Points, in no order, along strands that fork, close into loops and pass close to each other.
Two points are linked if the straight distance between their rows is under 44.2.
(142): [-65 -17  36  -4   3 -16 -32 -34  -8]
(647): [ 37  26  -6 -11  36 -39 -19  35  -3]
(283): [ 41  22 -20  10  -3 -40  29 -16   3]
(111): [ -3  42   6 -23  28  41  -1  34  35]
(89): [-52 -47 -15  10 -61 -28  -1 -19  -8]
(633): [ 47  22 -16   4  16 -47  15  -3  -3]
(674): [ 25 -44   2  28 -24 -11  40  -1  28]
(272): [  8  13  13 -11  38  52  -1  10 -25]
(276): [ -9  19  31   0  37  16  -2 -19 -12]
(335): [ 43 -37  -9  23 -15 -20  37   5  20]
(297): [  9   5 -21 -26   5  48 -51  75   4]
(38): [ 13 -43   5  39 -41   8  43   3   9]
(137): [ 22  -8   7  10   3 -27  24 -16  32]
(583): [ -7 -55   7  42 -51  10  34   4   7]
(465): [-22  26   1  12 -20 -27  13 -58 -14]
(277): [ 33  11 -29 -25  27  42 -28  56 -35]
(458): [-10  34   8  12  -2 -26   9 -53 -30]
(202): [ 36   1 -20  21 -20 -29  38 -18   2]
(354): [ 29  -7 -33 -32  18  54 -26  54 -25]
(405): [ 14  30 -13 -15  16   9 -54  75 -11]
(443): [ 27 -16 -58 -40 -17  52 -39  46   2]
(293): [  2  34  -6 -29  23  46 -20  55  28]
(385): [-14  16  34   5  24   4  -4 -30 -17]
(706): [-55 -49 -25   5 -69 -24   3  -4 -24]
(594): [ -3 -12 -13  31 -45 -30  24 -43 -29]
(445): [ -4  16  24  -7  38  43  -2   0 -17]
(269): [-55 -21   9   5 -31 -33 -11 -43   4]
(631): [ 21 -29 -27 -33  10  80   4   1 -13]
(383): [-53  -4  35   3  13  -5 -26 -36 -27]
(95): [ 21   9   9  -1  21 -23  13  -1  39]
(558): [-60 -34  -8  -3 -43 -40 -14 -29  -1]
(436): [-45 -50 -19  24 -73  -7  17  10 -32]
(369): [-15  34  23 -19  29  44   4  13  34]
(423): [ 22  32 -10 -20  35  30 -18  44 -26]
(501): [ 17  40   2 -14  39  14  -5  23 -16]
(174): [-33   8  -4  12 -32 -38   0 -54 -27]
(612): [  9 -16  12  13  -1 -28  18 -33  17]
(15): [  8  38   7   6  16 -18  13 -35 -14]
(8): [-27 -15 -14  20 -51 -35   7 -44 -28]
(61): [-30 -25  16  19 -30 -24   6 -43  15]
(232): [ 21  22   2 -14  28 -26 -15  36  42]
(595): [ 40  23 -10  -2  27 -44   0  11  -3]
(581): [-38   7  35   8  15   0 -14 -37 -27]
(603): [ 21  21   9 -12  38 -15  -5  18  32]
(40): [ 34 -26 -50 -38   2  55 -31  48 -14]
(167): [-32 -61   4  37 -62   5  24  -2   3]
(337): [ 22  46   3 -13  37  -2   2   4  -9]
(214): [ 18  -1  -5 -21  33  65  -1  18 -30]
(523): [ 52 -26 -14  15   0 -37  26  12  16]
(508): [ 26 -16 -20 -28  20  75   0  13 -26]
(505): [  3  24  -9 -27  21  38 -34  69  20]
(659): [-16 -10  21  14  -9 -23   5 -41  19]
(661): [-24  29  33  -5  26  31   5 -15  31]
(534): [-21   0  36   5  13  -6   5 -29  33]
(189): [ 20  29  -4 -16  30 -12 -48  66   6]
(57): [ 15  37   8  -2  24 -17  11 -17   0]
(266): [ 24  -6 -11  28 -26 -30  34 -36 -16]
(289): [-33  14  40   1  17  10   4 -28  29]
(428): [ 15  34  -3 -18  27 -16 -35  54  25]
(426): [-37 -48   0  24 -61 -13  15 -18   6]
(373): [-31 -41  11  23 -45 -16  12 -34  29]

A piece is all that can be reached along the links. How many separate loops has the piece of each point below (a circle has one, a figure eight two, a Y none), and how many tips (points with one link)?
(443) => loops 0, tips 2
(426) => loops 1, tips 4
(508) => loops 0, tips 2

A fork is a point with three links, a tip a point with one. Leave the first point through the second and follow the links. Name the first fork or tip that comes.
(277) / (354) => (443)
(111) / (369) => (659)
(38) / (583) => (426)
(385) / (581) => (142)
(594) / (266) => (647)
(61) / (269) => (89)
(612) / (137) => (405)
(289) / (661) => (297)
